Each row is a point on a tangle of strands that fork, close into loops and nearly touch. The rows are in no order.
Points whose rows are less than 89.6 apart are linked; no others are. Some points are linked to none.
Ragit: [ -5 -25  -7   4  -5  35   9  12  14  -2 -27   9   8  -6 -40   4   0  28
  -7  -4 -34 -16   8  -9 -17  10 -20  34 -18  -4  -5 -11  16  -9   4]
zotin: [-15  24  28  25 -18  -1  -4 -22  -5  10   5  36  24 -22 -19 -11   3  -6
   5   0 -10 -19 -20   9  25  16  34 -11  10   9 -25  28   8  -3  -7]
fevev: [-42   7   7   9 -15  -2  -3  -5  16   5   4   1   9  22   3 -15 -14 -12
 -10 -53   3 -12   3 -13  13   0   1 -16  -6   3  -7 -19 -17  38  21]
Pena: [ 19   4 -13   0  -4 -26   9  23   6  24  14 -17  -5  12  18 -12 -12 -19
  23   1 -21  41  20 -14 -20  13  -7 -17   7  -6  22   8 -23   3   8]
rik: [ 26  -5   8   9  -6 -22  -5  14  18   2  -6 -22  -9  38  -9  22  -3 -29
  -8   5  46   7  -3   1  16   9   7   6   4   5   4 -14  -3  11 -12]
todib: [ -8 -37 -16 -23  -7  38 -35 -31  20 -13 -35   7  18  21   4  11 -12  30
 -13  15 -15 -28  12 -11  15  -6   7   7  -6   5   0 -21 -16  -5  22]
lup: [ 18  -2   2  12   2 -27   4  16  14   1  16  -3 -17 -10  -6  29  -7 -39
  14   5 -11  17 -25  15 -17  43  -7 -17   5   4   2  26   5   9 -16]
Lugi: [ 19  23 -26   3  20  -4 -29   0 -27 -21  11  11 -10  -9  -3  19   8  23
 -15   5 -10  -7  49  38  12  18  -2 -17  -6   2  -1  17  -8   9 -40]
Rimal: [ -7  17  14  12  -3  26 -31 -13  -5   8 -24  40   5   7  -2  -4  16  34
 -12 -21  -2 -17  33  -2  26   3   2  -2  -7  -6   5 -18 -39   5  -6]
Ditov: [  0  -8  16  -1 -18 -22 -15  -7  -7  -3   8  23  21   6  -8  -5 -24 -20
 -19  12  -6 -11  -7  18  15  -8  27 -19  -8   9 -14   1  26  22   9]
pupe: [-45   1  -3   9   0  10   7  -3  -1  -5  20  -9 -13 -18  15 -15   4   1
 -12 -31  -9  21   2 -35 -34  24 -21 -25 -22   1  12  -5 -12  -6   2]
dazom: [ 15  39  -5  16  21 -23  -3  14  11  16   6  34  18   7   4 -10 -24 -31
   5  -9  -2  19  -7   7  27   2   6 -47   1  -6  -8   5  -2  20 -17]
Vifa: [  2   1  18 -14  17 -28  41  11 -22   8 -18   2 -17 -13   1   8 -39  -7
  -5  -4 -13  23  14 -11 -28 -11   8   4  -7  -9  26  11  20  -1   1]
Pila: [  2 -17   6  -9  21  13  24 -29   6  -8  -6 -36 -27   0  10  32  -1 -12
  24 -11  42   5 -31 -16  15 -19   5  17  24 -16 -10  -8 -14 -14  28]
simem: [ 14   0  19   6   6 -11   2  21 -18  11  12   1  -3   7 -28   7  19  25
  -2   6  -2  -5  12  -1   7   1  13  40  -2   3  -2  15  19  -6   5]
Timet: [ 16  13  24  12 -22 -21 -12   8  -8  10  28  22  31  25 -15  16 -17 -22
  11 -15 -16  -6  18   6 -11   9   1  13  -2 -30 -14 -12  14   0 -12]
riku: [-17 -40 -11 -21  -7  40   7 -22  28 -14 -27 -25   9  23  -4   4   4  21
  -4 -13 -11 -24 -12 -19 -12 -10  -7  20  -6 -14   5 -15 -15  -6  17]
zot: [  3  -7  -2  -2   0   3   0  13   4   7 -24   5 -12  17   2 -33  14  31
 -29  -1  15 -15  24 -14  22   2  18  11  -1  23  16   3 -19   8  11]
vutu: [ 20   9  20  22  -5  -3 -23  -1 -10  -9   6  -8  -4   5 -16  10  30   3
   6  21  12  -1  12   4   7   5  -1  10  21   3  -3   6  -2  -8 -23]
gepod: [ -9   1   6   2  -8 -28  11  16   6   0 -28 -30  -1  -3  -5  25 -43  -6
  -5 -10 -37  -8  18 -10  -5  33   5 -22 -19  -5  30  10 -14  26 -10]
tidu: [-29   2  -9  11  -4  -2  10  17  -9  -4 -10   2   0   1  -5 -26   2  33
 -49 -31   1 -22  16   3  21  -4   2   3 -16  28  11  14   0  17 -15]
Vum: [  8  25  -8   7  16 -22 -29   6 -10  -2  13 -15  23  25   8   2   5  -9
  -6  12  13  -1   9   0  26 -19   4  -8 -19 -27  -8 -13  -4  13 -27]
Gotur: [-12  23  -7  17  21 -14  -5 -20  -6 -17   7 -15   3   5   1  45 -15  -3
  -5 -23 -22  17   9 -28   4   5   4  -1 -30 -61 -13 -21  -7  -1 -23]
Sir: [-12  -1  -8  10  -7  27 -19  -2  35  15 -28   8  12  14 -11 -20  12  -5
  17  15  32 -34 -32  -4  28  -6 -13 -16  12  24  -3 -14 -20   3  13]
vilen: [ 13 -23  -4  -9   9   3 -15  -8  13  -2  15 -11   8  18   4  23   3 -34
   2  23  23  -9 -36  10  34 -28   6  19   9   3 -25   0  11  16  19]
guva: [ 22   6  26   7 -22 -22   3  12 -19  33   4  48  31  14 -17 -19 -29   6
  19  -8 -21  -5  23   2 -28  20  16  21  -7  -3   6  -4  13  -1  -4]
Dufin: [-11  17  33  24 -20  -3   8  -5 -13  13   1  19  16 -11 -32   3  14  15
  12 -13 -17 -17  19  -2  -4  33  19  -2   3   4  -8  19  -2  -3 -19]
luf: [ -5  -6 -12   8  -2  12 -12  15  13 -15 -13 -41  19 -13  -9  10   3   3
  -8  33  21 -17 -29  23  -5 -10 -15   4  14   2  -6 -16  16 -17 -40]
deril: [ 25   1 -24  -5   1  10 -31  22  13   0   6   6   1  16   1  -3  -7 -16
  16  11 -10  23   0  18  19  -9 -35 -32  -9 -10   8 -19 -15  21  11]
fego: [ -1  -9   8   8  -5  25 -12 -11  25  -6 -19  31  -9  -3 -23  22   9  -5
  28 -10   1   3 -22  -7  -6  39 -36   6 -24  -2 -17 -25  -3  -4  17]
ris: [ 42  16 -19  -5  26 -11  -4  14   2  14   6 -34  -3  -9  -9  35  12   7
  18  54  27  15 -17  17 -16   0  26  16  28  21 -17  14  16 -30 -10]
depar: [  6 -30 -17  -7 -18   3  15 -26  22   2  16   7  -6   2  36 -23   6 -18
 -12 -13  13  15  -6 -11  -8  19  16  -7  25  23   4  27  -9 -14  20]
paf: [ 27  34   5  14  16 -11 -10   7   3  16   0  46 -17 -21   3   3  -5 -12
  -2  22   1   6 -13  21  14  28  20 -32  12  34  -8  34  12   5 -10]
por: [ 25 -15  19  -6 -18   4  -3 -36   6  -7  -5 -11  -8  -1  19  11  -2 -10
  14   5  41  -5   7  29  -3 -14  17 -10  44   6  -2   7 -23  -6  -6]
Lolel: [-31   7 -29   0   3  15 -11  20   0 -11  17 -10  13  -5  -6 -13  -1  15
 -12 -27 -28  -9   7  13   2 -14 -42 -16 -13 -10   2 -23   1  41  -8]
pevot: [ -8  -2 -24   2   0  18 -27  -4  37  -7  -9  10 -14  18  14 -29  23  10
 -18  14  30 -23 -19 -17  32  -7 -16 -14  -1  35  -6 -12 -27 -21  13]
Foz: [-15  -2   2  10  -8  23  -5  -5 -19  -7  -9  37   2   8   5 -15   9  30
 -33 -40   5 -17  26   3  12  -8   2  18 -23 -15   4  -7 -18  20 -22]
gitu: [-29 -33 -13  15 -19  20 -18 -36   0 -39   8 -13   6 -20  19   8  22 -18
 -15 -18 -21  -5  -8  18   3  -1 -16 -18   1 -14 -10   2  -8  -4 -30]
Mov: [-28  10   8  -9  16  -1   2   5  -7 -14 -16 -24  -5  -4  -3   2  -7   7
  -7  -1   2   4  -8 -10  26 -16  -7  -6  -7 -14   3 -12  -7  18  15]
mefut: [ -5  -2  -6 -21  14  -2  -8 -20 -18 -15  11  16  -6  16   4  11  15   6
 -27 -17  39 -28   7  13  32 -29  11  21  -3   7 -11  -3  10  15  15]
zoveb: [  1 -54  -2  -9 -13  24   2  -7  24 -26 -21 -18 -17  14   0  21  -9 -11
 -19   6   3   9 -27 -20  -5 -11 -16  19 -18 -22  -2 -13  10  -3  11]
fev: [  3   1 -17 -14   4  -9   2  14  -7 -11  32 -24 -41 -15  32 -16  33  -8
  -1   7  -6  13  18  19 -13  24 -15 -23  17  16  20  27 -11  -6  -8]
tegug: [ 20  -7  26  -4 -22  28   5  -5 -22  13   3  15  -2 -12  -7 -35  20  25
  18   4  14   1   5  16 -31   4 -10  21  18  16  11   4   4 -19 -10]
tek: [ 15  26  -7 -16  20 -26   4  -2   2  20  -5   3  -1  -1   5  -2 -24  10
  21   5 -16  14  29 -20  -6  16   7 -13   3   1  16   5 -14  -3  34]
fimi: [ -3  16  13   3  10 -13  22  27  13  27 -15 -26  -1 -15  17 -19  -1  -2
  15  22   4  18 -11  -7   9  -4  13 -12  28  16   1   3 -12   3   9]
Kub: [-13 -21  18 -16  -2  -2   6  -2   2 -18 -17 -21 -28  16  -4  16   3  -4
 -24 -20  12   4 -14 -33  14 -19  -9  26 -22 -22   1 -14   6  18  24]
vupa: [-28   8 -28   5   9  18   5  23  -7 -22  12 -15 -15 -25  -4 -10  -2  10
 -21 -22 -32  13  -4  -8 -11  -9 -31 -19 -29 -36   9  -8  -5  29 -39]
bimag: [-39  29 -16  14 -14  -2 -30   7   9   0  17  19  21  13  12 -19  -7 -12
 -15 -30  -1  -3   3   5  16  -3 -20 -33 -13  -8  -4 -24 -12  36 -12]
fid: [ 22  30  14  13  24 -15 -13  20   3   7 -24 -18   2  28  -2  11   3 -19
   0  23  46   3  -6  -1  35 -19   4  -8   6 -16   5 -14 -21  20 -17]
Katin: [-13   9 -36   9  15 -18   4  -1  14  -5  19 -22  21  12  -6  29 -44 -18
 -10 -29 -17  -9   8  -8 -11   0  -3 -24 -32 -43  -5 -21   2  17 -19]
dizib: [ -3   3 -33  -1   0   8 -20   4   7 -38 -16 -35   2 -10 -13  12   4  11
 -21  35  -4 -23  13  21  -4   0 -13  -4 -14  -4  -1 -13   4  -3 -41]
tukom: [-24  37  -6  16  -3 -10  14   4 -19  -6  15  -5  -6 -22  -8  15  -4   1
  -9 -28   4   6   9   2 -34   5 -11  -7 -20 -22 -13 -16  22   4 -32]
mori: [  8   1  52  -3 -10 -29  34   3 -25  12   3 -19 -10 -23   1  10  -6  -9
  19  -8  -4  14   5   2 -23   2  22  25   6   3  16  13  10   3  12]
vuve: [ 16 -15 -13   0 -10  11 -16  27   2  -2  -6  -2   4   6  -5 -13   6  17
   6 -11 -58   3  33   2  18   3 -19  -8   8 -10  24   9 -24  20   9]
Giva: [  7  33  17   6   9  -7  -1 -12  -1  16  -9  33   5 -10 -14  15 -17 -21
  25  17  23  16 -19  13 -20  19   7 -12   7   4 -23 -10  20 -25 -11]
gigiz: [-11   7  11  15   2  -8  -1 -37 -16 -15  -7  26   4 -30  -4  -5   3 -11
 -21  10   0  -8 -13  -1  12   3  32 -13  13  -2 -19  37  15 -24 -24]
Pebu: [-18   4  30  -1 -19   3  25  -7 -33  22   7  22 -29 -15   0  -8  23  14
  12 -50   2  -1  12   5 -13  25  -1   8  -6  15  10  11  -1   8  16]
Nuki: [ -6 -27   3   8 -12   7  16 -14  31   5  -4   9   7  11   4  -7  -7 -30
  -6   2   2  13 -28 -14 -10  19   8  -9   5  18  -7  21  15 -23  22]
nito: [ 14  22 -17   7  19 -20  -5  16   5  10  12 -11 -33  -7  22 -19  21   1
  -3   0  14  17  15 -13  12  32   4 -22  18  27  12  29 -24  -3 -11]
rorif: [ 30  11   0   6  19   4 -20  -7   1   4  -1  -1   0  22  20  -2  20 -19
  15  19  53   9 -14 -17  37 -31   5   2  20 -25   8 -20 -24 -15  -5]
vigip: [  0  18   2   3 -13  29 -13  -6 -21   2  -5  21  -4  -6 -10 -17  26  50
   9  -9  18 -14  34  37 -21  22 -12  16  -3  19  14  -6 -12 -10 -17]
Zigok: [-20  20 -11 -11   8  -7  15  19   0   7  27 -30  -2 -13  14 -17  14   6
  10  11  13  24 -19  -5 -38  -8 -27   0 -12  18   0 -10  27 -26  -2]
dazel: [ -2  11  63   2 -20  -2  31  -7 -26  26  -2   7 -14 -10  -6   5  19   9
  28 -29   8  -7  -9  -9   0  12  20  30  23   7   7   3  -6   5  21]
Feli: [  9 -20  -7 -10  12  -9 -11  -2  12  -5   3 -25 -10  -7  14  12  17 -19
   1  34   6  -8 -25   8  45 -10  12   2  32  15 -17  18 -14  11  36]
mar: [ 41 -22 -16  -7  -5  -2   0  -9  15   0   5  13   1  11   7  32 -50 -22
  26   6 -18  12   7  24 -18  20 -15 -20  11  -8   6   6   1 -10   1]
Dorus: [  9  -7  -1  15 -12   8  -6 -13  -6   8  12  38  39   8 -24   7 -10  -8
  14 -18 -22 -22  -6   9  21  -3  12  17 -13 -33 -11 -17  15  10   1]
bara: [  1 -14   5 -15 -28  -2  -3  -9  16  12 -11  -8  13  10   4 -28 -14   1
  11  32  22  -7   5   8 -13   0  11   2  28  26  -7  -6  -1 -18  26]
bap: [-28  16  10 -20  17   0   4 -23  -5   6  10 -42  -1 -24   6  11  32  27
   6  20  34 -16 -19  -5  -1 -16  19  25  14  30 -20  -5  10 -19  19]
kipo: [ -8  -1  22   6  -9   2  -3   0  -1   3   2  21  34  11 -30   8  -8  -6
 -13   4   5 -35  -9  17  13 -16  12  31  -6   0 -22 -14  27  18   7]
Keza: [ 16 -19 -21  -6 -15  22  20 -28  38  17   6  -8  18  20  24 -31   1  -9
   2  -6  25 -14  -3  14 -13   0  15  -8  26  37   0   1 -13 -23  15]
Nefu: [-18 -20  -6 -24   1 -21   7  16  11   5  20 -21 -27  -4  28   3 -28 -26
  19  -1 -12  34 -13  -2 -12  10 -24 -27  -1  12   4   2  -5  17  49]
zuva: [ -6  20  26   7  -1  -5  14   6  -6  19 -19  -5   8  -2  16 -54   3  12
   8  22  18  13  17 -23  17 -17  25   1  32   7  29   5 -21 -17   5]
dem: [  7  -7 -28   9  24  22 -12 -31  19 -15 -16   2  21  -3   3  14  16   7
  14   9 -14   3   0 -18  18  -1   2   2   9 -22   3   6 -29 -33 -11]
zila: [  9   8  33   4 -13 -16   2  33  -7  19   9 -18  16  -1   9 -24  20  -4
 -11  20  17  12 -25   2   7 -27  26  30  25  24  -5   4  29  11  -1]
vud: [ 12  -6 -14 -21   2   1 -37 -21 -17  -8   4   9 -11   5   4   9  15  43
 -12  23 -15  -5  46   2  -4   9   5   4  -8  16   8  13 -21 -15  17]
zube: [  7   2   0 -10   5  -7 -26   5  -6 -10  35 -18  -1   2  15  -3  30   6
  33  40  -8  -5  -6  28  28 -17   3  -1  37   8  -7  16 -10   8  25]
satu: [-13  -3  -7 -10   3  17 -21 -16  -7   0   2  23  -5  -9 -18   3  23  25
  11  14   1  -6  -9  -4 -10  12 -33  -3 -24  18 -20 -23   7 -13  34]
Gogi: [ -7 -10  14 -17  -1   5  22   5 -12  14  -5  10 -37 -18  19  -4 -11 -10
  24   3   3  31 -11   0 -38  18 -24 -19  -5  22  26  -2   8   5  45]
Zodi: [ 31  24  10  22  12 -19   1  28   4  22  -9  24  18  -3  -2  -8  -6 -19
   2  22 -18   7 -18   6  30   5  23 -16  15  12 -14  21  12  15  -6]
vil: [-12   6   3   3   4  23   8 -14 -15 -10  10   3   2 -23  13 -12  40  21
  14 -21   7  -8   9  17  25  -8 -10  -3  20   9   8  22 -22  14  -3]
Nisu: [ 28  21  -7  19   3 -19 -37  21   1  -7  -2 -22   2  28 -27  14  18  16
  -2  19   7 -11  27   6   8  10   1   8  -3 -11   1 -12 -18  12 -29]
tev: [ 17 -25 -32   9   8  -3  17 -12   0 -19  -2  -2   5 -15 -13  20 -24  -2
 -28  -5  -8  -3   5   6 -29   0  11   5 -11 -20   0   1  27 -16 -44]
kol: [ 16  41   6  -2  27 -30  17  40 -12  40   4   3  10 -17   5   8 -12  -2
   1  14 -21  24 -22  -5   4   1  31   4   2  22 -15  22  35   2   8]
gika: [ -3  20  17   3 -29  -2   2  -1 -24  19  15  34  20 -12 -15 -11  -1  28
  22 -14 -37 -16  35  14 -38  27  -4   2 -14  14  10   1   2  -8  -8]
Gif: [-13 -28 -28   3 -14  13 -14 -28  25 -21  23  -2  10  -6  25   7  14 -18
   5  -7 -39  20 -11   0  -7  10  -5 -22   3 -21  -9  18 -16 -12   5]
Dator: [-15 -13  -3 -10  -8   8  -6  25   3  21  11   0   9   2  -2 -44  16   3
  14  23   0  31  -7 -26 -41   1 -30   6 -13   1   1 -15  23 -31  14]
zapi: [ -1  -2 -25  14  28   7   3 -33  -3 -29   8  -4   6 -12  12   8   9  -8
  -9 -14 -11  16  -6 -15  27 -21   8 -11  -4 -45 -11  28 -19 -12 -24]
Goguz: [-10   4  -2   7 -13   0  14  -6  -1   8 -32   9  20 -16  13 -45 -20   0
  18  15 -12  18  12 -24  -3  -9  18 -18  26  -5  16  21 -28 -25  -3]
Kifa: [ 21 -10   2  10   2  12  54  14  26  10 -11 -12   9   3 -10   7  -7  -5
  17 -31   4   8 -13 -11 -20   5  20  19  19  -4   8  13   3 -13 -14]
feg: [  1 -11   3  -8   6 -19  16  14   5 -13  12 -18 -13  -4 -18  43 -49 -16
   2  -7 -31  -8 -13  20 -15   0 -20   1 -34  -4  -7 -23  33  10  14]
lodob: [ -4 -13  -1 -16  -7 -10  -8  11  16  23   3  -1  16  17   6 -34 -16 -12
  18  40   3  27 -10 -22  -7 -13   0   0   9   4  -2  -7   4 -21  39]
guros: [ 13 -40 -18   0  -2   6  13 -21  16 -21   2  10 -17 -16  15  25 -17 -23
  18  -1 -37  24 -13   5 -12  13 -13 -16  11 -23   6  18 -15 -27   4]
nep: [-14  -5  31 -18   2 -16  21  -5 -21   1  21 -21  -5 -26  12  30  -3 -17
  16  -2  -4  10 -37  18 -25 -27 -14   6  -1   6 -15 -13  31   8  41]
marun: [-15  11  14   1 -14  30  -1 -19 -10   6   2  16   0   3  -8 -15  37  27
   6 -27  30 -39   5  36   3  -4 -12 -11   6  24   0 -12 -12  16  -5]
zudov: [-23  11   8  10 -14   7   3 -31  20  -2  -2   0 -21   5  12  -7  14   3
  -7 -19  26  19  -5 -30 -42  29  -7  -9 -15  10  -5 -18 -10 -24  -4]
lerik: [  2   3  13   4  -3 -14  -3   9   5  -2 -38  10   7 -19   0 -33 -26 -27
  -6  44  -5  14 -11  -5  12 -11  23 -29  13  -9   0  14   1 -28 -13]
zofe: [ 25 -23   4   2  -1   1  24  25 -22  19   6  20 -14  -7 -20  -9  10  13
   8  -7 -22  12  14 -21 -10   8   2  45  -9  -8  17  20   1 -15   5]
sen: [  9  20 -20   2  11  -7 -18   3  17   7   1   7   0  20  24 -12  -7 -20
   9  -4   7  10   1  -3  35   5 -11 -50  10  -5  -2  -2 -37   6  -7]
zage: [  7   8 -21  -4  26 -25 -16  -6  10 -12  12  -8  16  41   4  27 -20 -17
 -23  -8  12  -5  13   3   9   0  11 -11 -28 -14 -15 -20  12  18  -9]
Puni: [-37   4 -21  -7  17   5  17   6  -8 -24   4 -17 -26 -19  17 -23   7  15
 -31 -28   4  26  -2 -32 -21 -17 -27 -11 -25 -16   3  -5   8  -2 -29]
det: [ -4 -13 -11 -15  12  19  31   8  -3  14  -5  29   7 -18 -21 -12  -7  27
   9 -10 -20   3  10  -9 -11   3  -5  20 -10   8   7   9  14 -17  23]
Guv: [ 34  25  -9  -1  31 -26  18  30   0  19   0 -16   8 -23  -3  24   1   6
   1  26  11  20 -24  -7 -15   6  11  22  -1  20 -10  16  34 -28 -13]
Zener: [-21  10   0 -25   4   2  10 -15  28  11  -8 -11 -18  31  11  -6 -15   7
   0 -42  30 -12  13  -2   9  13   2 -13   7  27   6 -30 -19  34  28]
loles: [ 20  16  28  15 -25  -9 -24 -13  -8   5  26  14  11  22 -15  11  14 -15
  20   5  29  -8   5  11 -18   4  10  20  14 -21  -3 -25  10  -3 -24]
Givof: [-10   9  -2   0   9   7  -9  10 -13  -8  20 -16  15 -13  11 -30  31  21
  10  16 -12 -14   5  24  35 -29   1  -5  32  29   0  21 -13   2   2]
Pone: [-18 -18  17 -23  -7 -17  10  -7 -20 -11  24  31  14  -8   6  -8 -25  -9
  -9   0 -37   5   0  10   2 -20   2   3 -17  -3 -14   8  25  19  32]
sudoz: [  0 -15  -2 -29  17  29   6 -27   8   1 -14   8   0  30   3  12  -5   4
   1 -21  34 -30   0  11  25 -23   8  23  13  -8   6 -15  -2  17   7]
gipom: [-21  11  -1 -11  10 -15  11  12   3  10  27 -47   5  -5  -5  10  32  19
   5   8   8  -4  -6 -17 -30   4  11  28  -1  29 -16 -10  26 -22  12]
boso: [-14 -15  -9  -7  30  24  32   0   8 -10 -15 -44  -5 -14  -1  22  13  -4
  -1  -5  25   7 -45 -22  21 -43  -9  20  14 -13 -12   1   5  -1   5]
fope: [-14   8  22   6 -24 -17  36  14 -25  19  29   0  22 -12 -13  -9 -16   7
   2 -29 -45 -11   3   0 -24  -2  14  29  -7  -6   0  17  21   5  -6]
Pude: [  5  32  11   9 -17  20 -31 -13 -15   6 -18  44 -13   2   1 -13  14  34
   8  -3  12  -4  29  -5 -11  24   1 -12   6  17  10  -8 -27 -28 -15]
Vutuv: [ -1 -26 -25 -12 -18  10 -32  21  16 -19  12 -13   1   9  25 -13   4  -4
  -6  20 -45  14  12  15   2 -10 -31 -24  -6 -13  18  -6 -27  13  11]
zafi: [  7 -19  -2   2   6   4   6   9  11   6  18 -10  24  17  -5  16   8 -26
  17   2  23  -6 -42  -3   8 -40   1  44   4 -17 -20 -12  32 -15  -5]
gaf: [  2 -13 -35 -11  15   4   6   9 -11  -8   9   5  15   2  -2   4 -11  10
  -5  -4 -23  21   3 -15  -6 -38 -22   5 -25 -53   2 -19  18  -4  -6]
kevo: [-25  11  14 -16 -10  26  -1 -24   1   2 -11  -9   4   0 -17  15  16  21
  28  16  15 -27 -16  15 -23   4 -21  -1  -7  16 -11 -42   3 -21  35]
devam: [  1 -20   0   9   0  16  12  -8  22   8 -14  32 -20   1 -11   9  -1 -24
   1 -21   4  20 -26 -35  -2  26 -13   7 -24   0 -16  -3  16 -18  15]
govez: [-10  15  29  -2  -7 -14  17  18 -45  14   6  30 -28  -5  -5  -9  -1   7
 -20 -15  -2  -4  22  -2 -20  17   0  26 -10  28  17  25  25  24  16]
Sufoz: [ -6   0  35  -9 -23  17  12 -28 -10  10  -6   8 -20   3  11 -24  20   6
   5  -4  41   4  -5  -9 -28   8   6   3   6  11   4 -16  -5 -22   3]
Pibo: [ -4 -10  -9 -30   6  -6 -14   6   1   0  17   5  13  41  -3 -20   4  22
 -33  -8  24 -26  15   3   2 -21  13  30 -17  15  -8 -18  17  15   5]
Fanid: [  2 -12  16  -1  10   2  -6 -25  11   9 -28 -28 -10  22   4  19  -6 -27
  17  10  51   5 -21 -29  40 -11  17   7  17 -20  -6 -11 -36 -10  11]
Kuf: [  6 -18  -3 -14   6  -7  27   3  -9   3 -15  14 -40 -27  15 -13 -15  -7
   6  17 -14  28  -2 -34   0   7  -1  -1  -3  15   8  21   2 -11  49]
pir: [ -8  -2 -11 -11   3   5 -22   3 -15  -4  21  14  -5   6   4 -10  16   9
   1  12  -6   3  22  11   0   6 -14 -10  -2  18  -2  -4   8  -6  26]
gil: [ 31 -10 -19 -19   2 -12 -14   5   6   8 -10   0  -9   6 -10   1 -23  25
   6  23 -26 -11  45   0 -16  23   9  -9  -1  31  18  24 -13  -4  31]
Kar: [ 30  27  -7  20  22 -11  -2  20   3   8  -8   4 -20 -13   7   3   2 -12
  -6  -3  26   6  11  23  16  14  13 -35  22  27  15  21  -9   4 -21]
vebav: [ -5   3   6   2  17   5  12  36  -9 -10 -20 -14  -3  -2 -10 -14   4  12
 -23  13  16 -12 -15  -3  24 -30 -13  14  -6   3  -2  -4  17  15  -6]
mipep: [ 33 -34  23  17 -18 -10  10  27   9   1  -6 -15  -3  19 -24  14   5 -24
 -24  -2  11   5  -9   2  11  -3  -7  28   3  -3   5   1  10  31 -13]
pem: [-21  13   7  12 -13   0   3  -7   5 -12 -28  10  -1 -34   2 -12 -14 -25
 -15  39   4   3 -39   4  -9   8  15 -28  -5  14 -16  19  27 -24 -24]
zakit: [  4  -6  -1   2 -12   9 -31  -7  11  -8 -28   6 -24  12  27 -24   6   8
 -20   9  22   8  11 -18   8  -8   5 -15  -3  18  13 -11 -47 -10   2]
pataf: [ 18 -27 -27  -6  -3   7 -11 -20  19 -19 -27 -16  23  14  -3  13 -14   4
  -7  28  -8 -16   6 -12  20  -9  16   6  14 -10   4   6 -21 -20   4]
sedur: [-29  13  -4  17   3 -11  28   9  -8   0  23 -11  23 -31  -8  -5 -23  10
  -1 -22 -35   0   1  -7 -30   2   8   4 -12 -25  -5   1  24  -2 -30]
dipil: [  5  -9  -9  -1   3  53  -5 -15  23  10 -32  27   8  24  -1 -16   8   1
  16  -6  29 -39 -27  -5  38 -27  -6  21  15 -13   8 -23 -17   3   5]
defo: [-23 -14  19 -16 -13 -15   9  13 -35   1  14  32  -6  -1 -11  -6  -8   8
 -17 -21 -28 -12   2  -5 -14   1  -2  27 -42  10  -2   4  35  21  34]
mel: [ 46 -22  11  12   2 -10  34  20   5  13  -7 -12   2   3 -12   9 -14 -14
 -12  -1   8  -4 -18   8 -14  -3  18  42  14   9   1  16  33  -3 -27]
rezif: [ -2  35  24   9   7  -9  28  16 -31   8 -14   1 -20 -27 -12  12 -24   3
   0 -19   1  18  21  -2 -28   5 -12 -10 -23 -16  21  -8  12   7 -29]
guvik: [ 24  12 -33  -5  11   0 -18  -1 -16 -25  28  -5 -36 -20  12  13  19   5
   1  -2 -21  11  40  25  -7  31 -18 -13   0   9  13  29 -10  -8 -14]
dekod: [-24 -17  -8  15  -3  36  -3 -25  -1 -30  18 -10  -7 -16  15 -14  48  -1
  -2 -11  -1 -32 -19  15  20 -22 -22  -9  16   6   3   3  -6   0 -20]
nepu: [ 33 -19 -20  -6 -22   6 -35  -6  -7 -28  11  19  -3   0 -18  21 -20  -8
 -12  19 -31 -14  15  32 -19  20  -7  -4 -24  -8   2   6  13  11  -6]
gode: [-16  10  -2   3  30 -23  14 -27 -21 -18  -5  -8   3 -17   5  17 -15  -2
 -12 -24 -27  18   2 -18  20  -8  20 -22 -18 -59  -7  18 -19  13 -23]
nuriz: [ 10 -11 -23   8  -3  -5 -17  -1   3 -32  -4  10   2  -8 -16  11   0  -6
 -32  35 -19 -15   6  14 -13  16   7  -1 -27 -15  -7  10  15 -11 -39]
pesi: [  9   9  13   6  -3 -18 -16   2 -34 -18  20   5  -4  -7   5   9   9  11
  -1 -18 -15  -7  50  23  11   3   1  -8   0 -21   6  16 -10  28 -26]
gutag: [ -1 -13   1   7 -11   4   8   9   6 -11 -14 -29  27   2  -1  -3  -8 -17
  -7  34  19  -6 -26  -7  -8 -34  12  28  10 -17 -14 -16  26 -16 -35]
viku: [-27  13   3 -11   3  16  -9 -36   6   2 -16 -24  -5   4   1  24  17  11
  18  22  52 -21 -24  12 -12 -12   2  -5  24  25 -19 -25  -3 -21  14]
ker: [ -8   3  -1 -14  -4 -28  12  34   2  20  26   9  -7   7  14   4 -22 -34
  20  -2 -37  31  -1  15 -17   4 -10 -21   5   6   9   3   5  32  21]
Dil: [-11 -12 -24 -12  24  26  22  25  11 -10  -6 -34   3  -6 -13 -14  10  19
 -15  -5  14  -9 -25  -7   3 -47 -18  23  -5 -21   3 -15  12  17 -18]
Kuv: [ 13   0  -2   6  -9  -3   9  11 -13   5  11  -5   4  14   7   4  -1  15
  -4 -45 -32   1  45   4  -5   5  -2  11 -10 -27  19   1 -18  18  -6]
desez: [ 28 -13 -18  -2 -15   0 -17 -18   8  -6 -10  33   9  24   4  20 -49 -14
 -10   0 -17  -3  22  16 -14  11   8 -11 -16 -10   5  -8   2  10   3]
pupir: [-31  12  24  12 -14 -25  -4   5   2 -14 -33 -22  -3  -2 -17  17  -2  -1
  -1  -3 -29 -13   4 -17   2  17  -3 -14  -9 -10   2  -3 -10  23   6]

How many points has the smallest loop of links through each point below? Write - if it is on no loop.
mar: 17
nito: 14
Pila: 20
Zigok: 14
zofe: -
ker: -

A tip is a point with one link. Name the tips that can be reached along the links from each point below, in the order of the rows.
Lugi: ris
Mov: Ragit, gepod, fimi, Kifa, fope
bap: Kuf
vupa: tev, Zener, Pibo
